Points on a hilly landscape, in no order, each with its height.
A ball rolls from a point to the lowest of its 4 nearest points, and stops where none of them is lower. Distance is the straight distance between rows; heights are no part of it.
K111 (h 0.44): 106 90 87 102 94 93 95 106 98 101 101 102 93 89 101 97 87
K135 (h 4.51): 87 97 107 109 108 82 88 129 84 113 112 97 99 78 106 99 93
K668 (h 1.57): 111 101 89 86 91 82 100 119 95 84 110 111 80 84 106 89 144
K11 (h 3.83): 107 105 89 85 94 78 98 123 90 82 112 111 80 81 106 88 152
K461 (h 2.98): 90 107 118 107 108 131 107 70 109 105 83 91 121 130 90 111 66
K450 (h 1.50): 83 100 122 107 113 119 108 82 109 109 93 94 122 121 99 110 71
K599 (h 2.31): 98 104 91 91 89 66 86 129 88 93 115 110 84 75 103 86 148
K144 (h 1.58): 73 93 130 104 119 102 107 98 109 118 106 91 124 116 112 110 86
K869 (h 4.58): 103 95 86 94 88 77 90 119 93 95 110 105 84 80 105 92 123
K764 (h 1.63): 70 95 130 100 116 101 105 82 119 120 107 89 129 132 108 109 87
K839 (h 5.77): 113 94 80 90 86 86 99 108 101 91 107 105 82 87 105 92 123
K401 (h 2.36): 70 97 128 99 112 100 100 66 125 124 105 86 130 144 104 106 85
K430 (h 4.91): 132 121 95 87 119 97 117 125 79 63 102 126 73 82 109 89 152
K281 (h 2.53): 95 94 109 108 108 113 105 94 100 105 92 97 111 105 99 108 67
K858 (h 2.91): 121 103 86 110 87 125 99 73 107 101 81 91 101 111 84 107 69
K964 (h 2.97): 102 107 92 87 91 70 91 127 87 87 113 113 82 76 105 84 153
K67 (h 1.38): 117 95 83 103 87 111 100 88 106 100 90 97 96 103 92 103 79
K195 (h 2.42): 69 96 129 99 114 99 101 74 124 124 107 88 129 140 108 105 88
K468 (h 0.53): 71 97 127 99 113 110 105 67 119 119 100 89 128 141 103 109 82
K276 (h 4.68): 111 103 95 110 94 127 100 77 105 102 82 94 106 113 85 109 65
K868 (h 7.85): 122 104 88 85 99 96 117 111 96 77 105 112 79 88 108 92 147
K699 (h 5.42): 105 105 101 111 100 134 102 73 105 102 80 92 112 118 86 110 61
K263 (h 4.53): 111 113 97 84 103 81 103 130 83 73 108 122 81 80 108 87 163
K274 (h 4.44): 86 95 113 109 114 91 95 121 92 113 109 96 107 87 108 103 85
K748 (h 3.55): 116 94 78 92 85 94 103 101 105 91 102 102 83 92 101 96 114
K935 (h 2.55): 123 95 74 94 82 103 106 91 108 92 97 100 86 98 96 97 112
K945 (h 0.79): 95 106 93 94 90 61 82 131 83 98 116 111 84 70 102 86 148
K722 (h 2.69): 88 94 115 109 111 109 106 98 102 109 97 96 113 105 103 108 70
K563 (h 3.54): 107 114 105 113 99 143 100 64 106 102 76 89 113 126 81 112 61
K851 (h 3.81): 90 103 94 101 94 64 76 133 80 108 117 105 89 67 99 89 125
K987 (h 5.37): 133 114 91 86 114 103 123 116 88 68 101 120 75 87 107 94 151
K715 (h 2.62): 86 96 118 108 114 114 107 93 104 109 95 94 119 113 101 108 72
K908 (h 2.74): 84 104 123 104 111 129 108 67 113 107 88 91 125 134 92 112 72
K957 (h 6.41): 125 99 78 89 88 103 114 97 107 86 99 103 82 96 101 95 131
K920 (h 2.12): 79 101 126 102 114 120 109 73 115 112 93 90 128 133 99 110 76
K247 (h 0.62): 117 98 86 108 89 118 99 80 106 100 84 95 100 107 88 104 73
K464 (h 3.93): 96 104 111 107 106 131 105 75 106 105 83 92 118 122 90 112 63
K662 (h 3.45): 93 95 95 106 98 77 84 127 86 107 113 101 92 76 103 95 101
K772 (h 3.98): 93 97 92 101 93 71 83 127 86 104 114 104 89 73 103 91 116
K256 (h 5.33): 112 109 97 113 95 133 99 70 105 103 78 90 110 117 84 110 62
K172 (h 2.41): 96 109 116 109 106 138 105 66 107 105 82 89 121 130 87 111 64
K796 (h 1.00): 104 92 86 101 91 89 94 110 97 100 106 101 91 86 102 96 95
K343 (h 2.95): 86 94 114 109 115 100 101 112 96 112 105 95 112 96 107 106 78
K72 (h 2.88): 107 97 95 108 98 116 101 88 102 103 89 96 103 105 94 105 68
K929 (h 0.97): 110 93 86 105 92 104 100 96 103 100 94 99 96 96 98 102 78
K581 (h 2.30): 97 93 92 104 97 84 90 118 91 105 109 101 93 81 105 96 94
K732 (h 1.88): 95 113 118 108 107 143 102 60 109 104 80 88 123 135 84 111 65
K442 (h 2.25): 82 94 121 108 117 105 105 102 102 111 100 94 117 107 107 108 77
K265 (h 2.01): 118 92 79 98 84 100 101 96 106 97 97 100 88 95 96 99 98
K166 (h 2.46): 93 92 99 107 104 92 93 117 92 107 105 99 98 86 105 101 83
K832 (h 4.00): 104 103 88 88 89 75 95 122 92 88 111 111 82 79 106 86 143
K441 (h 0.89): 74 95 127 103 117 105 108 87 114 116 102 91 126 126 107 109 82
K413 (h 9.21): 120 101 83 87 92 96 112 107 103 81 104 108 79 91 106 94 138
K478 (h 2.45): 84 101 122 105 112 125 110 75 110 109 89 92 123 126 97 111 71
K404 (h 5.83): 109 97 84 89 88 81 97 115 96 89 109 107 81 83 105 91 130
K723 (h 1.46): 98 91 99 106 101 103 99 103 98 106 96 99 103 95 101 104 74
K976 (h 2.83): 97 101 90 94 89 67 84 129 88 98 115 107 84 73 104 87 134
K709 (h 3.00): 92 108 94 95 91 56 76 136 79 101 117 110 88 67 96 84 151
K977 (h 2.24): 103 92 85 99 89 83 91 114 95 100 109 103 88 82 104 93 104
K792 (h 1.74): 122 95 76 101 84 107 102 87 109 98 92 95 90 101 93 101 92
K755 (h 4.69): 119 114 97 84 106 89 112 126 86 70 105 121 77 84 109 89 158

Call two points neighbours if one is among the 4 nearest of the other. Go from one point of each pair to the other, from neighbour to neighbour, staying as low as possible. Name the highest point that can't be avoided.
K732 / K247: K908
K247 / K468: K715
K450 / K668: K772
K945 / K668: K964
K111 / K247: K67

Where does a ball stop that starts at each point below?
K281: K111
K772: K945
K839: K111
K256: K247
K792: K111
K987: K668
K869: K111
K461: K732
K464: K732
K699: K732
K430: K668
